Points, in no order, along strands that fork and pass close to each other.
In the rows, zero is written as 128.
Two points are linked if the straight distance between their rows is under 115. Some points are linked to none.
J396: [144  84  92 117 154 137 156 150 120  93 127 157  77 105 155  97 135 136
 148 101 152 107 156  97 124 126 106 113 126 158]
J516: [124 143 175  96 113  92  96 102 150 192 160 102 151 105 111 143 108 102
 129 190  87 153 114 161 131 117 173 161 141 112]
J401: [123 143 176 110 147 101 123 128 119 162 166 148 143  91 143 115 122 102
 152 133 126 138 117 148 129 106 141 113 137 131]
J607: [101 156 148 137 144 105 178 117 105 107 124 135 151 111 161 136 120 104
 143 106 125 143  96 109  96 102 129 109  91 120]
J618: [112 150 104 169  48 113 140 131 175 108 123  45 132 156  50 112 111 158
 126 135  83 126 110 151 102 179 136 159  81  82]
J658: [109 140  91 145 133 130 165 133  75  60 112 136 122 111 173  77  98 105
 153 100 146  90 132 104 116  82 138  74  88 137]
J465: [147 146 182 118 124  87  75 121 132 158 166 105 172  84 104 172  93 122
 116 197  96 162 122 136 145 114 156 157 155 127]
J150: [117 161 163 151  94 109  74 106 146 143 177 110 178 132  91 137 139 137
 158 160 103  94 161 124 165 144 142 103 137 138]
J554: [107  83  73 157 133 163 151 112 172 173 126 117 161 126 121 138 115 125
 145 118 152 175 149 150 105 122 111 141 129 163]
J825: [103 162 127 145 111 145 121 142 130 155 115  91 124  95  38 148 141 187
 106 129 106 149  90 149 135 143 159 145 166  91]
J824: [123 172 153 141 147  55 104 137  73  62 152 149 152 183 166 116  70  75
  83 130  95 150 152 123 169  93 174  81  77 115]
J636: [158  71  18 172 134 183 112 110 154 187  93 142 131 104 148  95 148 130
 115  93 162  85 199 119 161 151  87 152 128 103]
J964: [105 153 192 134 122 163 145 129  63  73 119 137 117 149  94 130 112 145
 113 108 139 168  83 151 120  74 144 100 158 123]
J960: [121 143 112  83 134 104 164 117 141 123  89 109 105 111 164 119  99  67
 182 142 141 102 127 118  92  83 133 137 136 103]
J179: [175 101  42 169 130 186 100 106 169 204  95 141 150 135 151  98 159 152
 101  95 165 103 161 117 143 159 111 164  99 118]
J426: [162 128  72  98 144 119 143  98 166 151  77 115  85 101 159 116 180 130
 143 130 130  81 156  95 134 163 105 172 150  94]
J657: [184  70  69 164 156 179 124 163 116 125 106 156  99 129 199 101 140 126
  95  71 186 100 135 102 145 122  80 141 103 153]
J953: [148  73  60 146 143 191 144 145 126 144 101 143 101  89 185  89 159 148
 124  86 189  85 157 103 145 127  76 131 120 139]
J656: [112 127 146 139 107 176 165  90 128 111 109 140 142 176 123 138 104 127
 143 117 150 184 117 155  69 105 124 135 119 143]
J65: [148 122 111 108 162  85 161 157 104  59 119 147  75 116 170 109 106 105
 146 107 135 121 161  94 126 107 118 104 124 142]
J36: [110  82 109 165 104 207 114 153 115 150 129 152 119 123  82 136 142 181
 130 117 151 155 153 160 117 149 139  97 140 170]
J690: [148 109  70 163 152 156 170 137 124 102  90 156 116 119 172  99 136 129
 124  91 165 147 116 120  72 120 120 148  97 142]
J39: [137 130  70  81 134 118 177 127 147 109  53 105  75 111 174 115 120  85
 154 127 149 110 144 111  94 109 125 158 151  97]
J313: [157 120 134 103 170  61 102 157 104 119 143 151  94  77 154 141 115  71
 145 165 108 139 170 126 136  97 142 130 143 114]
J278: [132 136  74 149  79 106 118 111 149 124 142  85 159 108  88 109 101 117
 208 149 120  74 184 104 142 174 110 127 129 122]
J680: [121 146 141 119 154  80 173 129 125 110 126 115 122  83 164 156 121 106
 137 131 133 131 112  84 104  97 106 135  99 119]
J497: [ 93 155 117 163  50 128 121 109 154 127 145  82 170 138  64 105 134 151
 167 126 107 115 157 144 125 175 122 103  96 105]
J402: [139 125  49 110 133 109 150 126 188 160  94  58 115 101 136 142 119 116
 159 134 139 125 124  98 121 147 120 169 144 130]
J246: [ 88 103 156 146 108 226 124 130 106 133 134 143 177 163 109 151 125 157
 120 109 175 166 103 159 109 101 118  86 138 163]
J536: [ 82 165 134 112  81 148 125 110 143 153 126  61 144 125  40 138 115 177
 122 141 102 154  83 145 158 129 167 140 179  92]
J344: [105 150 197 137 140 123 137 126  99 126 136 139 146 117 117 177 131 114
 112 139 117 175  80 151 124  99 145 121 143 113]
J97: [154 154 174 106 123 112  97  96 105 153 157 154 151 131 218 127  93  33
 140 158 119  86 150 118 159  87 103 160 119  62]
J898: [109 158 201 156 136 108 109 146  77  68 160 163 158 208 151 131  99  95
  73 112 104 132  83 123 162 108 146  91  90 126]
J757: [127 167 129 125 153  46 131 147  80  54 137 139 134 138 180 103  83  70
 119 123 114 142 167  99 147  72 160  82  90 108]
J731: [182 103  73 161 136 189  92 131 140 196 107 145 164 141 164 105 170 151
 101  90 191  79 130  87 173 145  97 136  95 136]
J433: [148  97  53 132 143 160 149 114 188 172  86 117 110 133 143 139 142 133
 115 112 143 147 123 123  83 152 130 173 105 136]
J115: [134 135 161 126 104 101 123 104 136 156 130 101  93  81  92 168 149 170
 115 178  89 143 137 125 122 147 128 162 139 115]
J146: [153  95  69 126 143 157 166 167  81  50  62 149  75 126 159 116  88  71
 164  90 162 103 171 113 141 110  96 100 166 131]
J108: [157 151 217 113 123 103  64 124 114 137 175 146 152 129 132 169 101 112
 110 172 110 161 127 137 154  91 148 147 159 128]
J7: [150 134  97 121 163  96 151 150 148 137 116 116 103  66 158 143 151 133
 139 120 138 111 119  74 127 117 113 158 134 127]
J476: [141 111 127  84 139 127 112 107 123 118 143 176 148 135 132 108 132 100
 201 134 123  94 177 112 158 157 107  98 179 151]
J728: [ 99 129 169 157 139  97 136 150  83  50 150 133 125 199 128 124  87  93
  82 114  99 158  89 123 154 126 168  70  76 145]
J72: [177 167 128 155 146 105  92 149 136 160 127 119 110  98  84 152 169 188
  72 124 108 129 114 125 138 159 139 155 137 108]
J762: [117 140 171 117 140 101 162 135 131 149 129 121 117  92 116 179 139 150
  78 157 110 146  70 124  91 123 116 177 115  95]
J915: [190 115  46 108 144 172 132 108 160 146  65 133  99 113 165 113 160 127
 133 100 167  73 176  94 153 148  91 165 158 102]
J992: [112 182 178 145  85 170  56 114 133 158 152 114 184 179  77 148 130 156
 119 149 125 109 112 131 182 125 152 130 182 106]
J594: [149  89  89 168 120 174 132 135 134 164 120 161 106 106 120 107 164 195
 121  92 146 128 174 133 130 183  96 140 122 147]
J227: [ 80 112 128 112 123 167 183 125 142 144 104 113 129 124 128 141 158 163
  92 115 140 148  42 155  68 145 109 141  96 120]
J873: [ 93 164 183 140 118 127 133 120  78 106 150 162 170 170 160 113 101 108
 135 117 144 102 104 115 110 105 123  82  68 131]
J273: [152 150 101 132 117  86 110 107 146 125 139 115 126  87  74 107 135 147
 161 140  89 110 182 138 125 181 142 113 144 121]
J673: [ 93  89  72 108 110 152 159 108 172 170 120  94 122 102 121 109 137 137
 176 138 155  84 171 113 130 143  90 126 133 139]
J917: [ 88 154 149  91 101 174 119 108 135 155 111  90 139 143  64 141 126 153
 131 139 128 166  79 150 150  94 167 129 198 103]
J263: [ 79 154 213  96  91 170 112 111 131 166 142 126 171 161 118 144 130 145
 117 147 150 136  71 148 137 112 125 127 157 117]
J414: [103 147 143 143 122 132 133 133  62  82 149 150 158 156 185  79 100  96
 147 101 144  88 109 116 127  98 135  53  74 141]
J21: [144 148 167  98 123 124  67 106 131 165 158 163 138 124 209 124 132  68
 145 149 122  59 142 104 176 115 110 164 150  84]
J652: [122  67 131 138 136 148 118 178 117 129 156 148  71 128 111 114 163 161
 134 107 138 127 143 134 144 178 129  73 119 186]
J190: [144 170 202 121 121 142  54  99 150 175 163 129 159 157 148 157 137 115
  75 155 114 113 105 149 148 111 135 170 165 104]
J181: [130  82 132 156 150 138 155 175 104  54 133 135  98 172 130 122 117 135
  83  87 139 183  84 143 114 131 133  96 108 187]
J47: [112 149 155 154 113 173 172 113  83  75  96 135 113 150  94 143 114 153
 112 105 144 168  96 147  79  98 128 110 117 125]
J533: [154 146  69 133 131 106 127 121 198 171 106  85 141 122 100 150 149 168
  96 123 115 140 111 112 112 181 140 186 116 117]
J619: [133 107 106 165 164 137 159 160 107  70 123 153 115 129 159 125 140 139
  99  82 144 157  95 124  85 119 130 113  91 173]
J124: [112 113  75 104  89  89 146  98 191 146 130  59 133 149  99  92 125 129
 173 154  85 123 155 150 149 179 142 149 136 138]
J325: [149 153 117 109 149  66 108 138 155 154 133 106 127  74 123 139 122 128
 143 159 113 145 134 128 111 128 153 156 143 131]
J501: [112 150 166  91 119 128 108 103 170 172 149 143 171 156 157 108 134 102
 159 156 140 102 105 130 126 123 144 149 145 144]
J317: [118 143 156 108 133 136 135 108 140 125 131 155 166 165 160 123 106  95
 166 135 157 123 113 127  91  95 136 133 122 150]
J32: [109 117  94 125  51  87 123  89 176 116 133  45 143 176  88  96  99 124
 174 168  55 118 154 153 147 184 150 152 108 129]
J205: [103 138  91 182  93 150 128 133 178 134 128  84 160 130  31 140 137 189
 113 147 127 122 145 139 112 151 129 144 112 123]
J6: [109 118 105 140 117 142 120 136 150 153 148 133 139  98  82  91 150 186
 148 128 137 103 163 133 120 159 130 104 125 154]
J458: [122 114  60 167 144 122 152 165  77  39 108 120  96 121 169  76 104 113
 101  84 127  97 107  88 131 103 150  72  66 146]
J578: [161 114 107  98 151  73  97 131 113 128 137 129  91  48 116 135 135  94
 159 173  96  96 192 115 149 134 126 128 163 112]
J747: [129 111  66  81 118 114 149  94 161 143  88  99  94  79 120 114 142 111
 186 154 106  86 168 107 146 168 110 153 174  98]
J75: [126 123 158 133 100 158 100 129 126 132 146 150 115 142  59 163 126 166
 161 136 117 144 159 133 143 143 141  94 167 158]
J292: [154 169 159 132 145  86  91 114  74  76 137 171 141 182 210 105  99  40
 137 128 112  90 168 113 161 104 133 110 115  92]
J71: [154  67  75 107 155 158 138 153 108  86 114 164 100 132 147 113  90  71
 184 101 158 120 180 119 148 130  87  91 168 163]
J970: [100 111 158  62  89 113 139  88 157 187 137  92 110 153 121 108 139 123
 165 147  93 124 103 179 120 164 139 114 125 134]
J807: [168  78  86 146 174 131 128 186 140 111 129 143  72 149 146 149 131 134
  92  89 150 142 115  93 127 150 109 122  96 178]
J555: [110 140 170 123 128 107  76 118 134 164 184 133 168 117 136 130 147 119
 170 161 126  83 146 103 182 126 128 108 141 146]
J912: [145  98 141 151 161 136 147 182 114  83 133 121 104 152  95 164 139 161
  81 107 141 183  93 128 131 135 119 116 142 179]
J415: [128 148 177 124 126 147  99 114 152 140 168 136 179 155 119 172 132 135
 126 129 132 144 108 118 145 114 134 110 158 168]
J585: [128 112 153  94 156  98 131 158  82 121 151 162  95  85 163  87 115  81
 167 125 128  93 143 125 150 102 115  91 137 120]
J111: [171 170 117 173 117  97  95 115 143 149 118 113 112 103  78 124 180 176
  92 134  82 107 158 133 137 173 148 151 121  87]
J929: [109 119 110  93 149  91 160 107 164 159  98 106  77  99 154 105 167 108
 146 152 114 114 123 137 106 128 134 168 124 105]
J362: [105 120 161 150 145 126 137 166  85  32 125 125 105 194 105 138  98 119
  71 102 117 187  73 141 136 113 162  81 116 154]
J923: [104 139 135 134 144 147 191 121 115  93 107 127 152 116 120 149 144 160
  60 107 129 143  52 139  70 134 108 140  93 100]
J832: [129 114 100  69 114  77 152  87 182 148 110  75 115 129 137 113 134 117
 173 156  93 152 154 141 127 162 144 157 158 139]
J572: [142 118  92  94 136  95 138 102 179 184  94  99  78 111 144 111 180 136
 120 155  94  97 131 123 126 156 140 180 117  93]
J669: [104 141 173 113 113 197 120 117 106 110 109 137 125 153  87 143 122 148
 138 125 146 171  98 141 127  71 156 116 192 125]
J274: [104 115 158  42  92 111 120  81 158 192 148 120 124 173 159 108 120  90
 173 152  88 101 112 158 145 160 145 134 131 123]
J977: [115 181 215 142 126 151 101 116  87  87 143 159 160 194 137 164  99 114
  85 116 121 133  80 132 132  85 138 109 118 109]
J38: [157 121 104 163 154 113 139 144 151 131 136 118 141 116 110 162 134 158
 125 114 144 170 141 110 118 155 104 143 146 172]
J971: [111 135 143 178 119 155 125 124  74  49 141 159 168 205 139 103  89 120
 102  98 134 143 113 137 117 106 152  65  76 175]
J193: [125 175 212 110 125 156  79 118 127 134 148 135 176 165 127 179 114 117
  73 139 121 137  58 134 155  87 139 165 177  95]
J893: [154  88 106 178 134 191 107 168 123 125 118 145  83 138  67 142 143 188
 103 103 141 162 147 151 130 143 139 111 152 170]
J588: [162 128  60 135 151 124 124 174 147 141 116 111  95  84 129 129 125 140
 151 110 155  79 152  81 158 137 111 141 159 143]
J358: [ 98 117 108  99 113 125 125 104 159 170 133  86 146 108 119 119 137 115
 199 158 145  69 160 111 142 131 110 113 144 141]
J631: [120 100 128 158 132 172 149 151 120 138 127 154 107 114 123 120 179 197
 103 104 161 135 116 130 109 153 100 133 117 160]
J353: [169 132 138 137 160 110 123 154 121 132 119 172  78 102 129 141 154 149
 108 112 121 127 119 115  93 141 131 144 116 122]
J296: [197  91  69 155 168 148 110 162 146 144 119 149 105 131 154 119 154 148
  92  75 159 109 146  89 159 158 105 140 115 167]
J236: [152 182 177 144 141  80  93 106  79  92 155 173 156 178 199 125  96  60
  91 128 103 135 171 130 163  89 145 114  88  81]
J687: [128  70  83 104 148 163 120 139 113 112 136 165 123 119 128 102 120  97
 198 114 146  87 183 115 166 148  95  73 165 165]
J868: [122 143 130  93 111 121 164 118  81  79 103 171 126 137 171 108  86  65
 200 122 138  87 150  87 137 108 111 113 147 106]
J823: [147  98 110 123 144 130 140 135 115  91 122 171 124 158 157 128  91  76
 188 109 153 139 176 113 119 123 113 111 138 170]
J877: [120 117 141  40 107  94 141  77 150 151 120 121 113 151 166 104 106  65
 187 153  95 111 116 145 124 140 135 146 146 110]
J570: [103 128 142  88 120 125 122 102 153 162 135 118 149 134 159 104 136  89
 194 159 150  73 138 122 140 114 122 136 158 136]
J279: [140 112 128 155 148 206 140 159  98  85  92 135  98 145  98 152 162 190
  47  94 165 158  70 138 114 107 110 137 149 137]
J346: [101 160 218 122 131 135  91 143 105 157 179 174 180 148 167 127 131 108
 104 133 139 117  77 148 139 100 133 130 119 108]
J311: [121 169 177 122 145 100 135 147  89  48 122 140 140 151 115 180  98 125
  74 132 116 199 104 125 105  77 154 120 138 117]
J242: [109 126 169 125 142 135 128 152 123  94 154 172 123 150 126 145 118 131
 119 127 139 145 108 125 112  98 145  95 115 173]
J608: [132 104  75  72 102  72 125  82 159 148 105  54  91  84 123 113 129 104
 169 187  74  80 157 120 154 176 125 155 151  99]
J744: [149 112  59 153 100 141 143 103 174 191 122  88 129 122  99 119 135 176
 129 108 131 115 165 131 132 194  87 165 103 122]
J120: [136 122 185 136 170  77 121 178  89 105 169 147 109 108 129 169 108  99
  85 161 103 187 121 146 140  86 140 131 109 114]
J799: [165 114  99 114 149  90 111 138 126 115 137 145  90  84  97 122 150 134
 155 131  97  98 189 116 144 184 121 101 153 134]
J452: [159  49  61 179 139 185 125 179  94 101 124 147  93 138 207  94 146 127
  79  65 172 113 103  98 142 139  94 119  68 158]
J121: [115 121  85 153  59  87 130 117 179 115 126  24 126 169  76 116 109 144
 136 160  61 123 120 158 132 173 143 161  86 114]
J519: [ 90 123 143 105 138 116 170 105 154 156 118 126  99 102 147 117 170 138
 127 141 127 124 101 135  87 119 121 133 103 113]
J218: [ 92 174 202 104 129 166 121 115 108  95 130 148 189 177 118 164 107 115
  82 120 135 149  55 137 125  73 142 132 156  97]
J28: [116 137 127 113 116 132 142 100 175 162 118  96 131 124  97 144 149 144
 144 144 118 157 117 159 100 139 145 132 142 149]
J219: [114 141 138 181 129 139 153 129  74  47 117 146 138 170 116 114 104 142
 110 102 134 163 116 146  87 103 147  86  94 155]
J347: [139 135 135  95 149  94 156 145 100 133 118 134  86  51 166  99 132  92
 174 125 131  93 147 118 150  96 114 125 166  96]
J803: [ 95 132 133 112  41 111 104  92 168 158 144  59 155 188  74 110 110 136
 156 177  71 119 128 165 162 167 161 140 124 121]
J865: [175 121 113 163 171 128 127 173 129 117 122 130 114 132 107 171 158 173
  76 100 146 173 105 129 125 155 113 146 144 168]
J318: [162 134 130 131 176  60 127 153 111 134 120 144  85  69 160 147 145  91
 113 152 116 145 150 135 107 100 137 145 123  99]
J646: [161 151 224 121 130 111  75 124 100 126 178 173 136 165 170 143 105  89
  98 136 104 141 137 146 158  98 134 134 128 116]
J844: [159 112  53 129 149 153 167 120 142 125  51 132  92 121 183 101 136 103
 144  99 169 127 147 111  93 125 115 168 127 113]
J518: [131 146 132 106 119  65 101 103 158 176 147  81 148  97 113 119 121  99
 163 184  83 140 146 151 140 138 170 155 148 114]
J24: [112 162 167 137  97 155  83 100 154 171 162 123 194 160 101 143 142 148
 144 133 131 122 129 133 162 142 141 116 157 151]
J328: [141 135 110  82 134  86 109 108 147 123 109 126 134 119 155 146 122  77
 197 170 123 137 176 108 116 135 147 143 178 134]
J423: [ 73 124 172 120 114 147 134 137 128 155 150 135 155 109 116 136 165 182
 136 139 154 137 120 131 121 131 119  90 131 147]
J637: [102 166 150 161 159  80 149 126  75  76 140 148 169 123 149 124 105  92
 101 114 105 148 102 129 114  87 152  82  74 112]
J559: [155 145 146 127 141  85 135 146 131  92 124 125 127 132 129 175 115 144
 126 133 143 186 128 119  90 124 119 144 146 167]
J947: [ 93 151 201  91  90 142 108  93 154 184 149 116 158 180 131 127 130 130
 136 170 121 128  88 158 135 132 146 158 151 122]
J942: [136 149 192  86 113 104  96  88 141 184 158 133 161 135 174 133 104  74
 127 166  98 147 112 165 137 105 148 165 126  92]
J931: [ 95 129 180 102 111 122 140 118 139 175 127  87 103  90  88 169 141 164
  94 176  93 151  82 145 123 130 130 170 139  96]
J29: [ 83 121 111 169  76 196 122 146 119 156 124 110 146 122  47 120 151 198
 134 120 144 142 149 163 124 162 144  97 147 124]
J567: [197 115  56 150 170 105  98 183 148 137 118 121  91 125 129 133 141 148
 113 103 149  90 150  73 166 158 118 150 132 161]
J467: [ 94 171 157 142  89 165  79 120 114 123 146  80 167 149  29 151 120 170
 128 157 126 113 119 128 184  94 148 113 187 107]
J446: [136 137 182 124 153 123 132 165  80  95 136 143  73 110 101 143 130 161
  54 117 119 160  95 157 115  90 129 122 127 114]
J359: [117  81  76 115 135 170 156 140 139 135 113 138 101  87 147  97 147 150
 161 112 178  84 162 112 120 127  88 120 133 149]
J901: [123 125  78 111 122  84 140 120 190 171 117  45 131 115 108 153 125 133
 136 150  91 135  95 119 118 168 142 167 118 136]
J838: [133  73  75 167 134 164 110 162 123 142 144 143  98 110 115 107 166 176
 124  92 142 105 174 121 149 185 101  89 107 169]
J706: [ 86 113 143 144  95 204 115 127 153 160 146 116 186 162  73 162 115 167
 126 131 165 157 124 152 132 122 114 111 157 163]
J881: [128  90 100 165 133 222 121 164 100 124 106 126 104 133  69 154 149 206
  65  95 173 151 102 137 132 126 106 130 157 142]
J908: [133 119 156 108 152  96 110 156 109 146 169 149 101  69 131 108 140 128
 157 129 117 114 140 133 150 128 136  93 138 142]
J678: [168 155  65 162 118 100 112 114 163 127 118 112 121 101  87 113 157 163
 136 126  98  91 190 112 130 185 126 139 120 110]
J8: [110 153 156 129 146  90 184 127 112 109 119 131 130 103 130 144 129 140
  66 129 116 146  72 128  77 115 109 158  84  88]
J388: [104 136 123 159 108 177 132 142 123 165 106 109 132 109  66 138 160 195
 116 105 133 158  94 157 114 155 142 129 154 130]
J336: [141 124 173  83 125 114 108  94 118 126 150 188 132 126 121 121 127 114
 171 148 105 121 171 136 132 146 136 106 170 142]
J138: [157 160 207 110 129  97 112 107  98 102 155 175 135 161 167 136 101  98
 141 126 114 130 144 131 120 102 137 104 121 128]
J527: [123 140 150  51 122  82 148  87 120 137 120 131 123 117 178 102  95  45
 175 158 112  99 137 136 117  98 130 135 135  78]
J918: [107 126  71 163  57 113 142 108 168 126 138  60 149 135  86  96 117 128
 177 130 105  91 164 131 119 187 100 133  82  92]
J512: [173 160 107 136 156  81 104 140 158 151 114 102 122  92 105 165 149 154
 100 142 113 145 127 115 102 151 143 173 139 126]
J969: [112  97 131 155 141 193 147 142 120 110 136 143 162 134 101 161 123 148
 105 102 167 172  89 156  87 115 110 105 124 171]
J604: [137 155 168 100 117 103  66 101 141 187 178 134 173 106 161 119 126  91
 150 167 112  81 149 119 180 120 138 139 147  99]
J821: [213 133  77 124 164 138 119 128 126 108  65 176  97 150 204 109 150 116
 104  93 164  99 150  83 115 126 117 158 107 114]
J321: [ 85 147 135 132  53 130 124 104 159 151 130  56 154 154  52 131 109 164
 139 156  84 141 108 150 145 159 167 134 135 107]
J959: [184 137  96 119 154 145 132 109 157 143  79 159 134 156 186 114 166 132
  86 105 171 117 103  87 103 118 125 177  91 117]
J661: [133 138 157  95  98 121 112  86 135 156 140 136 137 107  81 114 130 148
 165 150  92 120 167 160 121 173 140 108 162 127]
J372: [151  94  57 177 135 170 152 179  74  55  95 136  84 125 196  83 123 118
 102  71 158  85 102  82 135 108 114 103  73 140]
J610: [107 140 162  99  69 120 103  83 177 176 138  94 155 183 113 129 119 131
 157 178  88 131 114 147 155 161 160 170 153 139]
J54: [ 52 132 184 101 102 171 132 130 121 149 136 103 161 121  89 153 161 187
 105 146 150 149  77 149 123 120 122 104 155 118]
J994: [134  58  32 155 142 171 134 116 148 170 106 151 116  84 141 111 117 114
 144 107 158 129 205 138 124 138  85 141 147 127]
J427: [124  80  88 177 153 177 156 136 136 133 129 141 153 115 133 161 128 127
 116  95 165 177 127 141  86 114  90 122 108 174]
J798: [190 131  58 117 148 150 157 140 112  95  42 148  78 124 192 110 129 105
 130  83 176  87 159  98 110 113  99 152 137  98]
J59: [164 138 182 103 142  96  87 119  81 117 156 182 138 135 194 129 101  31
 156 153 112 103 172 135 167  96 117 130 127  86]
J612: [145 130 120 122 129 131 138 120  86  73 124 178 137 184 177 107  79  60
 184 110 148  99 163  95 134 115 107 101 130 141]
J889: [116  87 150 126 122 137 113 151 119 129 159 159 101 139  94 143 136 157
 160 131 121 121 168 125 153 168 130  83 139 181]
J496: [110 159 207  97 119 127 112 110 124 177 168 155 168 120 159 122 120  95
 131 142 121 138  95 161 128  96 149 127 112  90]
J403: [141 130 184 138 156  91 117 157  83 115 184 167 146 117 162 141  85  64
 111 166 114 157 144 152 152  67 139 124  85  94]
J298: [120 160 162 146 160  85 170 155  81  80 132 146 136 103 114 154 107 129
  40 133 101 171  92 142  98  93 132 153  96  71]
J739: [115 127 103 109 137 125 156 116 161 142 113 120 136 130 149 129 109  94
 175 134 149 135 119 116  81 109 130 142 126 146]
J655: [140 152 162 114 144  65 144 128  89  66 142 160 117 135 167 115  95  97
 148 117 119 134 154 106 120  93 130  97 103 127]
J9: [ 61 120 145  97 125 170 159 137 149 153 113  97 144 117  80 155 161 178
  83 137 142 139  54 153  97 141 118 138 139 114]
J66: [110  77  74 139 128 173 143 110 160 166 127 148 152 118 140 120 101  96
 175 118 162 141 181 130 114 118 110 125 138 158]
J284: [131 128 158 150 152 149 142 168  78  64 108 155  77 135 108 130 146 178
  35  97 134 150  67 130 109 104 130 123 116 124]
J170: [ 88 161 142 156  94 101 107 132 148 146 166  88 167 103  70 121 154 158
 141 155 102  95 153 133 142 144 131  97 108 112]
J552: [140 126 146 150 191  65 132 178  93  97 143 154  89  89 154 142 140 103
  85 131 111 160 124 132 124  91 134 132  95 107]
J662: [134 163 145 152 157  82 146 173  74  43 106 143 114 142 112 157 109 142
  39 113 108 179 103 128 103 108 144 132 103 108]
J743: [101  89  53 152 121 147 167 114 198 182 120  79 157 127  97 115 132 151
 123 131 132 163 128 153 126 155 121 163 122 154]
J857: [166 124 106 176 163 164 147 139 117 107  83 168 141 161 150 152 165 153
  55  87 163 143  84 117  92 137  97 161  88 134]
J339: [ 80 109  85 136  82 129 151  98 198 163 141  74 166 156  86 107 131 156
 152 145 110 139 142 146 144 164 130 139 118 147]
J456: [ 85 111 159 126 135 138 164 133 125 135 135 144 118  99 140 117 168 166
 135 126 156 126 117 131  93 126 110 118 107 148]
J710: [ 88 107 113 154 138  98 149 152  66  52 142 124 112 130 163  69 108 104
 103  99 111 108  95 106 152 104 157  47  47 146]
J946: [145 147 179 119 137 133 124 135 107 138 129 127  82 101  79 143 142 179
 102 121 126 145 115 161 111 118 132 125 154 122]

Follow the links from the first point to the second, and from the first to the third. Name the last point that the two ways share.
J318; J604; J901: J512
J388; J908; J325: J516
J637; J36; J47: J536
J190; J8; J519: J54
J929; J798; J29: J947
J21; J325; J877: J655
J825; J24; J66: J803
J313; J901; J710: J512
J959; J908; J762: J501

A fork is a point with three links, a tip a point with one. Leave the first point through the second and follow the links. Name the first fork or tip that comes.
J236; J292: J150
J190; J193: J181
J29; J36: J946
J946; J446: J536
J403; J120: J273
J604; J21: J655
